Points on a hilly landscape, in no order, each with its height.
A ball rolls from a point to the lowest of its 2 nearest points, and stops where none of them is lower. Distance is the straight distance between rows; heights are no part of it.
<1045>: [138 170 132 134 133 144 110 153  95 121 111 133 126  71  43 175 126 143
 165 130 121  86 107 132 130  56 124 113 166  93]  h=222
<52>: [127 102 130  94 118 129 135 127 131 128  91 125 160 145 108  99 110 146
 113 143 131  99 115 141 131 127 121 139 121 163]  h=409
<339>: [138  79 118  99 129 103 202  91 111 165  72 111 179 172 153  95  98 133
  66 124 107  93  88 159 193 110 146 157 104 122]  h=191
<1086>: [136 141 143 131 127 117 119 127 162  76 168 126 111  96  85 149 135 139
 141 162 169 161 148 129 101 164 126  76 167 123]  h=497
<926>: [148  92 118 160 107 111 122 133 131 119 178 100 142 109 176 154 154 113
 112  82 116 156 143 140 164 142 146  77  98 106]  h=591
<490>: [115 157 130 151 147 168 103 124 100 136 100 145  90 123 139 115 121 136
 144 127 124 125 132 101  95 123 117 168 144 118]  h=582
<1031>: [126 183 168 179 149 145 121  81  99 133  92 113  64 163 159 138 135  99
 136 133  90 152 115 124 102 125 112 191 127 121]  h=646
<506>: [129 152 153 193 148 140 137  88 111 150 138 115  81 170 205 136 147  71
 119 107  95 179 143 137 132 148 127 165 101 112]  h=540
<1536>: [122 140  91 149 138 154 117 162  68 170 116 150 129  97 149 151 129 131
 151  75  93  99 127  84 146  42 128 141 116  86]  h=204
<1869>: [120  76 103  79 101  91 152 127 159 110 135 135 170 164 127  82 112 132
  97 151 151 136 124 141 132 185 132  99 120 182]  h=373
<963>: [109 145 116 149 152 181 114 128 104 147 122 153  83 144 191 104 123 126
 141 113 124 143 154  86  85 132 114 165 125 117]  h=183
<257>: [139 162 137 138 166 143  97 130 136  87 184 130  91  71  81 166 136 153
 165 149 146 160 139 119  79 126 114  92 168 113]  h=448
<576>: [119  86 107  99 109 100 142 145 157 100 175 138 134 132 159 103 133 130
 110 147 171 149 152 108 122 192 137  67 128 146]  h=332
<821>: [116 111 111  83 127 137 133 143 142 127 116 160 137 131 110  99 106 156
 128 151 148 100 129 115 117 137 125 128 135 149]  h=528
<1003>: [135 142 140 119 121 119 116 133 158  82 126 125 122  98  51 141 121 149
 138 171 165 133 129 144 109 153 128 102 176 131]  h=488
<711>: [146 106 140 142 123 101 185 100  96 157  56 112 150 147 156 134 111 119
  78 113 103  93  78 168 206 101 158 169 113 109]  h=135
<589>: [129 123 103  97 162 131 115 157 145 112 188 150 123  92 134 135 134 161
 141 130 150 124 145  92  96 135 133  91 132 119]  h=654
<907>: [137 160 158 130  91 109 113 120 151  82  96 103 139 112  24 141 124 141
 127 173 157 124 111 177 122 148 111 120 175 156]  h=441
<616>: [123 151 120  86 157 150 102 156 135 127 134 149 111  94  71 130 120 164
 152 151 148 103 126 111  90 105 133 135 150 136]  h=680
<1684>: [107 153 145 100 141 140 122 123 157  90 105 146  92 136  83  94 104 139
 135 203 171 145 130 123  64 179 120 154 170 164]  h=553
<1641>: [109 145 154 173 129 127 140  70 155 134 170 114  85 163 182 130 144  42
 117 137 128 193 171 162 125 202 125 124  85 132]  h=598
<1678>: [143 107 138 122 113  99 152 117 129 133 106 108 153 137 125 124 119 130
  89 127 118 114 100 160 162 136 146 147 109 142]  h=338
<725>: [135 121 120 178 144 135 152 110 101 164 154 125 114 164 251 115 148  79
 104  76  95 160 157 127 139 134 135 161  87 106]  h=344
<1599>: [134 107 136 114  99  94 135 127 153 107 115 106 151 142 110 109 119 126
 102 142 143 137 119 157 132 163 132 126 123 162]  h=186
<37>: [118 145  86 161 154 172 109 157  63 169 129 155 113 109 182 148 135 123
 150  67  95 119 140  68 135  59 121 148 113  93]  h=251
<1416>: [124 131 114  93 150 146 116 152 140 126 147 151 121  95  91 128 118 160
 141 147 156 108 134 106  99 120 135 121 144 121]  h=673
<410>: [122 119 121  77 109  89 141 141 167  85 141 133 145 113  66 122 118 153
 117 196 182 131 135 133 107 185 133  85 169 164]  h=434
<857>: [135 147 144 134 162 129 111 126 153  79 188 131  99  75  90 163 139 138
 153 156 154 176 149 119  85 159 123  80 167 114]  h=474
<76>: [134  99 101 141 117 127 118 142 123 145 150 119 149 125 188 120 133 125
 114  73 117 132 141 114 152 123 141 110  95 112]  h=293
<1907>: [128 103  76  95 138 140 127 167 123 150 154 164 154 115 159 117 134 155
 140 104 135 100 144  87 143  98 134 106 102  99]  h=259
<1227>: [106 108 132  99 118 107 148 109 154 116 116 129 122 184 158  63 107 108
 114 160 140 154 130 128  96 189 115 130 104 176]  h=257
<1149>: [133 140 118  73 142 116 133 169 142 118 133 132 160  87  36 158 136 176
 143 161 153  81 132 131 112  99 135  97 159 124]  h=326
<1028>: [126 124 126  98 117 120 120 144 160 100 130 134 131 103  72 131 122 158
 130 158 161 117 130 133 113 140 137 108 156 138]  h=506
<978>: [135 118 116 145 123 131 111 141 108 149 130 111 137 120 151 146 139 123
 124  78 104 116 119 127 158 103 138 138 108 115]  h=322
<1052>: [118 188 168 159 131 154  88 103 134  95 111 137  79 116  74 134 111 124
 161 170 138 151 120 134  86 133 104 153 180 127]  h=538
<1258>: [115 116 128  92 133  95 169  93 153 117  96 112 123 207 151  44 108 105
  98 173 140 157 121 131  89 188 120 139  98 178]  h=292
<1250>: [113 143 152 151 136 132 126 101 128 127 112 113  92 165 162 103 129 103
 122 139 123 168 132 128 110 157 121 166 106 140]  h=669
<1384>: [144 114 159 123 115  90 150 106 139 125  87  98 148 148 101 122 114 123
  89 148 126 130  93 178 150 147 134 158 125 154]  h=312
<553>: [ 97 164 161 164 126 154 111  82 156 109 144 120  72 165 145 116 136  61
 135 166 143 189 170 142  88 203 112 123 113 148]  h=628
<209>: [125 112 128  90 105 130 134 164 126 136  94 120 185 122  51 142 121 152
 131 139 126  59 119 144 158  78 135 118 145 129]  h=194
<880>: [119 128 122 120 139 150 119 127  98 161  89 135 127 150 167  95 114 146
 128 111 115 100 116 100 119 108 123 175 106 135]  h=555
<1872>: [127  88  97  92 120 126 143 121 127 154 124 141 162 164 178  85 117 141
 105 105 125 112 127 117 144 130 123 140  85 153]  h=236
<348>: [131 129 112 166 126 143 106 136  99 144 140 130 120 115 169 130 146 120
 131  81 104 137 134 111 139 107 137 123 113 111]  h=331
<96>: [113 118  95 112 130 145 129 172  92 183 107 159 161 128 145 130 125 151
 151  81 107  76 128  87 156  48 131 146 104  97]  h=190
<1676>: [130 136 118 195 151 150 135 111 102 160 154 130 102 170 252 114 150  81
 120  83  94 163 170 105 108 138 120 166  88 118]  h=378
<1722>: [118 126 149 116 102 101 132 117 160  91 101 117 135 154  88 105 110 118
 117 181 153 150 125 153 109 184 118 131 140 172]  h=372
<1404>: [123  67  94  88  84  79 156 141 166 106 179 132 158 145 166  92 130 129
 102 144 165 140 141 122 140 193 134  58 116 161]  h=353
<826>: [132 122 131 114 119 131 118 137 125 137  92 124 153 129 105 124 112 143
 121 124 124  88 114 132 140 108 132 148 124 142]  h=422
<543>: [122 165 123 124 143 161 110 172  83 155  94 153 123 100  75 157 120 141
 176 115 105  82 114 100 124  38 127 151 148  90]  h=60
<475>: [130 137 163 130 102  97 130 102 156  96 100  99 122 149  91 117 119 110
 112 169 145 159 111 166 116 174 120 142 128 165]  h=396
<1280>: [127 175 187 172 128 120 115  73 135 105  95  96  89 150 110 144 132  97
 135 150 112 158 105 162 125 140 108 173 144 133]  h=516
<1837>: [136  83  95 121 113 118 134 146 133 147 154 125 167 126 177 111 138 136
 106  81 123 115 132 127 170 119 145 104  88 127]  h=270
<1244>: [140 145 146 161 109 133 102 119 116 116 116 114 117 105 101 147 139 118
 145 118 114 132 114 142 138 115 125 132 143 123]  h=462
<1788>: [115 164 118  74 164 150  93 164 143 120 138 145 106 101  45 139 130 179
 159 173 152  92 132 108  64 105 125 135 159 149]  h=687
<1032>: [151 147 148 140 110 124 102 126 135  89 125 115 132  84  56 168 134 143
 147 139 149 116 116 149 124 116 124  93 174 112]  h=181
<579>: [127 134 152 184 137 131 146  99 125 144 151 114  99 157 211 126 148  73
 111 109 103 180 152 142 141 159 134 151  91 114]  h=561
<66>: [118 201 165 188 156 157 111  68  91 126  81 116  57 157 163 148 130 109
 150 129  78 144 105 123  99 102 108 203 138 120]  h=625
<9>: [149 114 120 192 123 126 128 117 122 139 191 108 122 127 214 155 163  75
 109  69  93 184 154 142 165 137 141 103  96  94]  h=564
<1817>: [123 163 170 157 102 115 105  93 159  83 126 105 102 138  93 138 129  93
 138 157 143 173 128 159 123 170 111 127 144 149]  h=449
<142>: [118 114 139  89 127  90 161 100 159 112  89 109 142 188 115  63  98 120
 103 175 136 142 116 143 103 180 122 143 111 185]  h=323
<1507>: [109 124 107 108 137 158 127 123 108 155 101 152 125 160 173  78 112 151
 125 123 132 107 130  95 108 122 115 161 109 136]  h=548
<678>: [113 120 123 132 136 143 133 120 126 145 114 130 100 174 200  72 119 118
 121 127 133 148 145 108  98 160 112 158 100 143]  h=177
<373>: [107 115 103  93 139 156 129 135 131 144 116 166 121 142 141  86 104 152
 131 137 148 107 130  96 106 125 123 146 127 146]  h=539
<1248>: [132 161 158 139 100 117 104 122 156  76 109 110 125  98  42 151 131 139
 145 167 158 143 121 162 120 141 116 115 182 137]  h=464
<861>: [114 139 127 149 141 168 120 117 108 147 116 138  86 169 208  87 133 117
 132 119 123 142 146  90  92 147 109 167 104 126]  h=92
<1471>: [142 100 131 131 118 105 143 118 126 150 120 111 152 133 168 122 131 120
  95 100 109 124 104 153 170 130 148 149 105 127]  h=141
<282>: [120 111 110  83 121 119 130 147 154 107 131 146 145 118  93 109 110 155
 120 166 164 109 129 122 113 150 129 114 147 150]  h=519
<432>: [ 97 155 169 147 128 135 124  77 158 112 124 109  76 179 145 102 127  62
 127 176 141 186 152 139  88 203 109 149 105 158]  h=641
<556>: [128 106  99 108 116 136 134 184  98 183 114 146 174 131 133 141 124 153
 150  77  90  66 129  94 172  30 133 130 109  96]  h=210
<1167>: [134 123 120 142 130 125 123 137 100 158 103 112 146 117 139 151 130 125
 120  81  93  97  99 136 163  90 146 155 106 118]  h=301
<547>: [127 138 126 179 130 163 106 125 120 133 164 135  94 135 195 123 141 101
 133 103 117 171 159 108 107 146 119 119 121 112]  h=411
<575>: [131 143 140 115 123 110 122 133 172  70 161 128 111 105  66 139 131 133
 136 185 182 166 148 132  98 184 127  87 170 143]  h=515
<8>: [138 116 116 132 117 128 107 156 108 133 127 118 152  97 103 152 133 144
 140  95 118 100 125 127 154  86 135  96 123 104]  h=290
<1217>: [124 146 121 126 137 154 126 180  81 170  96 154 134 108  95 156 119 151
 171  94  94  73 118  91 137  26 127 150 145  87]  h=130
<1797>: [138 123 146 177 140 118 170  95 103 147 112 105 110 163 225 119 138  84
  87 103 102 164 125 145 170 140 149 166 105  93]  h=274
<1348>: [130 108  99  56 154 104 130 160 161 117 188 143 153  91 100 143 139 177
 138 154 161  99 133  97 100 138 132  81 131 141]  h=358
<1809>: [124 159 142 204 136 163 107  92 119 148 165 127  75 158 208 130 153  60
 144 109  94 191 179 122  98 159 119 138 101 114]  h=476
<932>: [127  93 108  89 146  99 133 153 152 104 213 137 144  77 146 148 150 158
 138 135 167 139 152  95 105 168 140  51 130 119]  h=631
<488>: [138 166 137 128 164 149  93 135 118 103 164 136  85  67  74 161 131 148
 161 143 135 146 133 121  86 105 114 115 164 107]  h=414
<22>: [109 153 103 137 158 184 107 143  95 157 136 165  94 117 173 112 125 136
 146 103 119 131 146  81  95 108 124 155 133 103]  h=250
<1326>: [115 154  94 158 164 179 106 149  75 165 138 162 101 101 171 132 126 132
 152  86 104 128 143  75 108  75 117 148 126  90]  h=296
<1123>: [132 125 110  58 157 127 123 177 144 125 158 137 158  89  55 155 131 183
 152 152 145  75 133 111 106  91 135  91 139 125]  h=291
<1487>: [134  86  98 117 126 125 147 125 128 153 142 142 142 167 227  74 131 121
 101  97 122 137 135 119 136 146 125 140  77 142]  h=352
<1231>: [139 123 127 124 107 129 118 157 104 146 102 117 159 102  81 159 127 138
 138 105 113  78 107 143 166  79 141 121 131 113]  h=254
<1109>: [152 101 119 171 120 112 134 133 121 134 178 106 140 122 203 143 150  99
 103  71 107 166 141 140 167 141 149 105  99 103]  h=579
<733>: [125  96  63  48 152 144 153 171 134 168 166 185 165 135 142 108 136 178
 145 111 142  89 142  80 141  84 128 113 102 120]  h=253
<831>: [149 105 141 120 129  97 183  91 111 148  53  97 156 158 115 119 100 129
  69 147 108  96  81 174 183 118 146 171 124 122]  h=195
<740>: [143  95 138 124 122  99 202  89  98 153  45 102 163 163 138 111  98 122
  65 130 103  86  83 171 202 111 152 163 117 108]  h=163
<1056>: [144  96 107 134 110 106 135 162  99 165 125 111 174 105 122 167 149 130
 121  63  95  83 102 137 191  58 150 111 101 100]  h=266
<1709>: [118 149 143 103 118 109 126 129 168  78 132 135 116 124  61 115 120 134
 132 200 183 155 139 132  88 187 119 114 175 161]  h=530
<1620>: [125  98  73  36 153 136 147 170 145 158 177 181 152 136 131 113 136 183
 140 130 154  87 138  77 124 105 125 109 107 138]  h=269
<1515>: [146  98 123 124 112 110 140 156 106 170 104 113 173 121 107 170 135 129
 123  85  94  68  99 148 189  56 156 135 107 117]  h=247
<1219>: [121 158 151 180 126 150  99  98 160  97 185 137  78 125 131 143 136  80
 158 148 134 197 179 127  98 176 115  81 143 109]  h=644
<825>: [138 106 104 146 116 114 128 170  95 158 132 116 174  91 124 176 144 133
 138  63  94  91 114 119 181  54 139  83 103  92]  h=285
<399>: [119 114  73  36 161 150 136 173 142 164 169 182 142 137 118 108 131 180
 160 135 144  83 135  67 102  95 122 134 112 143]  h=286
<1530>: [115 141 167 143 118 125 124 100 146 108 119 106  93 164 138 104 128  89
 122 158 138 173 137 142 102 183 115 146 111 147]  h=655
<60>: [128 136 147 161 112 133 106 115 139 115 140 116 100 134 143 127 136 103
 137 125 121 171 145 133 119 161 127 125 132 130]  h=498
<1600>: [128  84 105  77 128 126 160 108 120 160 100 133 176 175 161  78 112 142
  94 115 107  96 110 133 161 118 129 149  82 158]  h=221
<1616>: [129 112 106  98 167 122 123 153 144 112 208 138 128  73 140 158 149 166
 144 121 150 142 155  90  96 147 130  68 122 114]  h=643
<1306>: [134  90  88 102 127 128 134 168 133 141 151 148 170 104 131 132 131 154
 137  98 142  90 138 101 152  94 136  79 109  97]  h=289
<1264>: [139  87 129 110  93  77 157 122 163 107 131 104 168 144 114 107 120 118
  82 145 142 151 116 165 149 174 139 107 119 170]  h=150
<1132>: [123 108 135 122 118 122 124 125 145 108 111 120 129 147 132 103 118 123
 116 146 138 141 127 134 116 165 128 133 128 153]  h=228
<966>: [121 197 165 194 151 151 106  71  82 122  89 113  62 141 140 169 128 107
 154 120  67 137  94 136 115  94 106 194 152 123]  h=603
<114>: [124 161 159 156 120 150  90 106 121 105 108 132  91 118  98 130 121 127
 150 150 136 144 123 133 106 136 112 150 163 126]  h=514
<83>: [103 148 157 169 119 139 115  80 158 118 167 116  85 161 159 125 141  53
 131 146 141 194 174 149 105 205 120 110  99 144]  h=614
<1107>: [134 116 138 108 107 132 132 150 118 151  80 113 176 124  72 146 121 145
 133 124 105  63  98 147 161  77 135 140 126 133]  h=224
<301>: [120 121  95  76 159 139 119 161 140 135 162 157 129 103 121 121 122 172
 141 135 152 106 139  95 100 119 133 110 124 123]  h=664
<1473>: [140 134 132  93 138 119 133 166 128 113 143 133 165  65  37 173 138 166
 151 141 150  90 128 129 121  86 134  74 154 106]  h=318
<109>: [122 173 154 207 149 149 124  75 115 148 148 124  66 175 208 140 150  58
 141 117  85 183 164 133 110 156 120 158 102 109]  h=509
<1192>: [128 162 117 197 146 177  97 114  74 145 135 144  87 124 192 142 136 102
 147  90  85 156 150  95 106 104 113 151 132 103]  h=467
<1549>: [127 125 106  67 159 118 118 169 144 112 180 135 146  85  70 156 135 186
 157 153 160  94 133 100  85 117 127  86 135 142]  h=327
<1293>: [123  81 111  76 107 105 146 124 151 121 114 137 159 154 122  82 103 147
 106 153 149 116 124 134 127 160 127 117 130 174]  h=384
<263>: [146 130 135 138 123 120 130 134  95 151  93 111 150 113 112 159 129 126
 120  96  89  87  84 151 174  84 145 159 120 126]  h=284
<233>: [142 143 133 118 129 123 117 146 128 102 128 128 151  69  49 164 129 156
 140 143 156 102 119 138 128 107 133  90 160 109]  h=262
<1388>: [132 163 157 163 110 135  91 107 117 107 119 118  95 110  95 146 132 119
 149 128 115 145 114 139 122 120 117 145 161 124]  h=486
<1111>: [110 124  89  51 167 157 129 168 134 170 143 183 133 138 114 105 121 174
 149 135 140  80 129  83 107  79 121 158 121 135]  h=302
<888>: [151 119 139 143 117 105 147 134 105 158  90 107 161 107 102 176 137 122
 109  94  91  77  88 169 192  72 160 147 124 114]  h=268
<1892>: [139  93  98 121 113 124 127 166 120 137 138 127 173  94 120 152 136 146
 137  85 124  95 128 117 168  86 141  70 110  92]  h=315
<1733>: [111  90 108  70 107 121 145 127 139 123  99 136 180 152  94  96 104 158
 110 156 144  90 121 137 140 136 119 120 135 172]  h=397
<1803>: [137 163 128 129 160 149  98 144 105 114 145 141 102  64  65 172 125 148
 168 138 137 121 126 120 101  85 116 111 166  93]  h=365
<849>: [130 123 143 169 117 131 116 112 138 120 165 113 107 142 173 136 153  83
 125 105 116 178 151 139 129 161 130 116 111 122]  h=521
<1161>: [146  91 134 151 107  95 186 107 108 165  78 109 171 133 164 134 117 115
  76  93 103  99  86 165 219 113 163 148 107 101]  h=105
<1145>: [115 119 146 106 122  89 152 100 167  96  95 103 138 173  98  81 110 109
 103 176 141 159 118 154 100 189 124 137 121 187]  h=345
<554>: [117  84 106  96  96  84 150 132 160 113 150 137 152 156 154  83 121 123
 105 143 154 142 136 132 136 185 130  85 112 176]  h=363
<1694>: [126  87  96  65 119  97 149 147 161 108 166 148 166 119 110 108 117 163
 117 162 171 104 138 112 136 163 141  76 144 158]  h=401
<647>: [114  99 109  47 130 139 152 167 141 151 120 157 176 130  76 116 117 174
 133 143 142  64 132 116 142  76 128 125 141 130]  h=189
<513>: [116 112  85  94 137 159 132 176 112 171 124 172 155 129 136 125 121 159
 149  91 117  81 133  85 149  58 129 135 116  95]  h=211
<1401>: [118  98 112  62 109 125 144 163 144 133 111 140 185 127  57 133 118 165
 124 148 144  61 130 129 155  91 133 111 148 135]  h=159
<1297>: [126 145 108 195 152 174 121 110  87 162 146 138  89 156 245 110 146  97
 137  79  91 153 168  90 104 120 107 167  99 109]  h=408
<1437>: [120 186 189 166 121 123 100  77 142  93 103  99  89 141  87 138 130 100
 149 161 125 163 114 154 109 149 100 163 157 139]  h=487
<984>: [126 156 179 148 101 113 119  95 159  87 107  97 117 135  70 134 131 107
 129 164 142 158 111 170 118 165 107 144 148 158]  h=423
<768>: [123 127 156 171 129 125 153  90 144 141 162 113  94 165 198 120 145  59
 107 123 123 189 158 152 132 184 138 137  87 122]  h=580
<442>: [132  78 102 106 109 112 135 138 138 143 135 131 162 144 169 100 129 136
 103  95 127 116 125 127 152 138 135 118  90 147]  h=252
<658>: [148 117 144 161 127 110 147 116 117 143 124 108 132 126 171 141 133 107
  98  93 101 139 105 150 169 129 153 156 113 114]  h=182
<431>: [120 107 120 109 125 122 137 121 142 129 123 139 121 174 178  72 114 123
 119 138 140 142 136 114 105 171 119 137 104 160]  h=223
<176>: [153  82 133 143 114  93 181 120 118 159 103 116 168 124 185 127 123 111
  73  86 118 119  95 165 218 124 160 136 100 103]  h=76
<712>: [131 109 119 120 114 126 138 165  96 178 106 127 181 135 122 151 130 141
 139  74  87  65 105 126 179  41 141 137 106 111]  h=230
<277>: [130 126 133 143 116 135 107 133 112 129 101 121 123 114 118 131 127 133
 135 115 118 109 114 135 137 114 132 139 129 129]  h=439
<1787>: [129 139 155 119  99 113 124 112 150  96  79 107 148 128  46 131 112 139
 124 173 148 127 110 172 117 155 119 140 160 173]  h=416
<479>: [146 151 155 180 102 113 101 101 132  80 147  91 129  74  64 185 139 126
 150 121 132 145 108 162 142 112 112  68 174 108]  h=176
<1174>: [122  97 103  60 111  95 151 144 169  98 149 134 163 114  85 117 116 166
 111 182 181 114 128 129 120 173 135  80 166 162]  h=417
<334>: [110 156 147 182 128 154 102  94 159 120 178 134  68 151 155 135 147  58
 148 144 128 196 185 135  94 189 115  95 118 121]  h=630
<1495>: [141  92 126 151 111 107 126 140 150  94 185 116 142  94 148 149 147 130
 127 113 149 162 158 121 134 165 139  40 119 110]  h=611
<190>: [127 157 165 175 139 143 118  88 115 135 117 109  80 158 168 122 139  94
 131 127 100 166 133 132 112 147 114 169 120 128]  h=666
<182>: [125 196 185 180 139 137 110  68 120 109  91  97  75 145 116 151 127 104
 150 149  98 146  99 155 114 117 101 185 158 130]  h=543
<1408>: [125 161 108 195 153 186 108 115  69 158 144 150  88 136 222 133 139 106
 143  77  86 148 160  85 102  98 111 166 127 102]  h=442
<1431>: [135  89 114 121 132 104 133 144 156  96 194 134 141  93 151 139 144 144
 132 123 161 154 156 113 125 173 136  49 133 115]  h=621
<446>: [151 131 160 111 124  94 164  93 137 123  60  88 154 155  76 113 108 131
  81 166 120 114  88 185 146 139 133 166 138 156]  h=275
<1229>: [137 110 107 152 129 135 127 135 114 158 149 125 135 133 212 121 149 111
 105  73 103 141 133 124 154 125 141 136  90 118]  h=316
<1902>: [117 113  98  72 135 147 136 166 128 152 118 159 156 124 102 120 117 167
 142 130 140  72 130 102 138  86 131 134 134 121]  h=215
<1804>: [142 117 123 172 150 124 162 109 101 159 135 121 118 155 242 113 143  93
  91  85  98 152 133 130 164 130 143 170  91 104]  h=314
<749>: [142 163 167 186 107 117  90  93 126  90 136  93 109  96  79 183 139 111
 149 123 110 148 101 167 142 108 108 104 173 113]  h=267
<1350>: [116 144 131 182 140 166 110 111 125 135 159 139  83 153 200 118 142  86
 146 115 113 189 177 108  95 161 119 122 115 111]  h=443
<1283>: [119 201 174 194 139 140  91  74  96 107  91 113  74 128 111 172 129 108
 159 129  83 142  91 143 113  93 100 177 169 120]  h=575
<299>: [116 193 182 163 115 135  89  89 144  85  99 113  85 130  72 150 127 112
 162 166 127 151 112 158 101 134  94 153 184 136]  h=513
<1266>: [124 150 157 157 113 134 104 110 151  89 133 122 100 132 113 124 133 102
 139 146 136 171 139 134 107 170 118 119 147 135]  h=475
<1633>: [134  94 145 121  98  69 165 112 173 102 140 105 159 152 121 113 121  94
  83 150 144 169 118 174 148 192 145 110 107 165]  h=178
<593>: [126 131 145 118 100 117 120 125 152  92  88 121 131 135  74 112 110 140
 122 171 160 137 115 149 109 159 117 135 154 164]  h=395
<394>: [105 144 150  96 116 121 128 128 172  85 110 145 103 141  73 103 109 127
 131 209 177 155 135 135  77 196 112 135 168 175]  h=542
<14>: [135  96 107 135 127 121 142 129 123 152 145 117 145 153 220 102 141 114
  99  84 110 142 128 130 153 134 138 144  80 130]  h=335
<1639>: [129 165 132 121 133 151 112 166  91 140  92 142 132  86  49 170 128 144
 168 122 115  84 108 120 134  38 130 132 165  91]  h=149
<1738>: [118 106  75  78 146 147 143 172 127 170 150 177 157 126 153 114 127 171
 149  99 133  92 140  76 149  73 130 119 108 100]  h=234
<353>: [140  89 111  94 137 109 179 105 115 167  87 124 170 172 165  90 106 133
  73 110 106  98  94 147 175 115 140 158  89 137]  h=207
<1611>: [118 157 108 156 141 166 110 150  61 172  91 150 117 115 135 151 129 135
 158  85  88  99 121  92 127  50 130 161 124 100]  h=213
<1153>: [140 173 133 143 138 146  99 141  97 117 126 127 113  59  58 182 135 141
 165 123 128 111 116 132 120  68 115 101 171  84]  h=295
<1555>: [125 127 120  80 117 107 134 146 167  95 130 134 142 112  50 127 116 168
 116 202 182 119 131 140  97 171 128 107 183 169]  h=450
<1559>: [148 160 155 161 108 116 105 121 132  79 134 107 128  66  46 175 136 138
 153 136 145 133 112 161 132 113 112  71 178 105]  h=72
<1775>: [150  91 127 162 104 104 116 126 142 100 180  96 143 101 154 153 155 115
 124  93 130 159 144 136 151 151 136  56 113 111]  h=601
<677>: [125 102  93  65 137 110 137 156 158 120 180 151 138 107 125 117 128 166
 131 150 171 116 141 101 114 153 135  85 136 143]  h=382
<1292>: [149  92 119 139 120 107 163 129 115 162 119 116 162 134 186 122 128 113
  82  85 113 118 102 155 194 124 156 146  86 120]  h=106
<1279>: [117 119 132 125 113 127 118 130 145 103 131 140 115 133 128 109 121 128
 125 151 154 152 138 124 109 169 132 120 139 145]  h=265
<1771>: [133 174 146 108 131 135 110 135 138  96  96 133 116  97  28 138 118 159
 143 174 157 110 120 151  96 124 119 141 184 135]  h=703
<162>: [119 141 135 141 139 158 113 124  97 146  94 133 102 147 162 107 116 138
 134 120 110 118 124 102 107 123 119 175 113 128]  h=566
<480>: [123 132 111 168 132 168 102 134 101 135 147 141 102 116 184 122 141 113
 139  92 111 151 154 102 114 122 127 121 131 101]  h=371
<1700>: [143 119 138 187 121 121 124 112 130 126 187 108 109 132 183 156 159  79
 123  88 109 181 156 142 147 157 138  95 101 109]  h=544
<1038>: [139 128 149 168 137 119 158 100 109 142 112 108 111 144 186 132 141  96
  99 100 102 152 111 151 172 133 147 165 113 107]  h=225
<1860>: [112 109 123 115 115 112 129 143 158  98 159 143 116 133 145 101 125 121
 124 149 167 160 152 111 107 184 134  92 136 142]  h=303
<280>: [146 119 153 118 127  94 180  89 119 137  51  89 154 158  88 111 105 127
  76 160 118 105  81 185 165 122 145 179 136 143]  h=235
<1307>: [116 152 116 132 141 156 121 168  69 181  79 154 130 120 120 158 118 143
 166  90  82  73 117  89 134  30 127 170 131  98]  h=171
<936>: [132 173 133  90 155 141 103 155 140 106 127 142 111  92  30 143 120 171
 149 180 156 104 119 127  73 118 120 144 177 144]  h=694
<1548>: [127 124 106  68 147 139 128 174 134 142 141 150 154 102  77 141 124 169
 147 134 145  81 136 105 125  85 135 116 136 112]  h=249

For each start below, name the point where the ball stops.
<14> -> <176>
<1555> -> <1123>
<936> -> <1722>
<1507> -> <1722>
<1869> -> <1264>
<114> -> <1264>
<1031> -> <1437>
<857> -> <543>
<1487> -> <176>
<410> -> <1123>
<1145> -> <861>
<1676> -> <176>
<432> -> <96>
<1431> -> <1722>
<1384> -> <176>
<1192> -> <96>
<849> -> <1722>
<1809> -> <96>
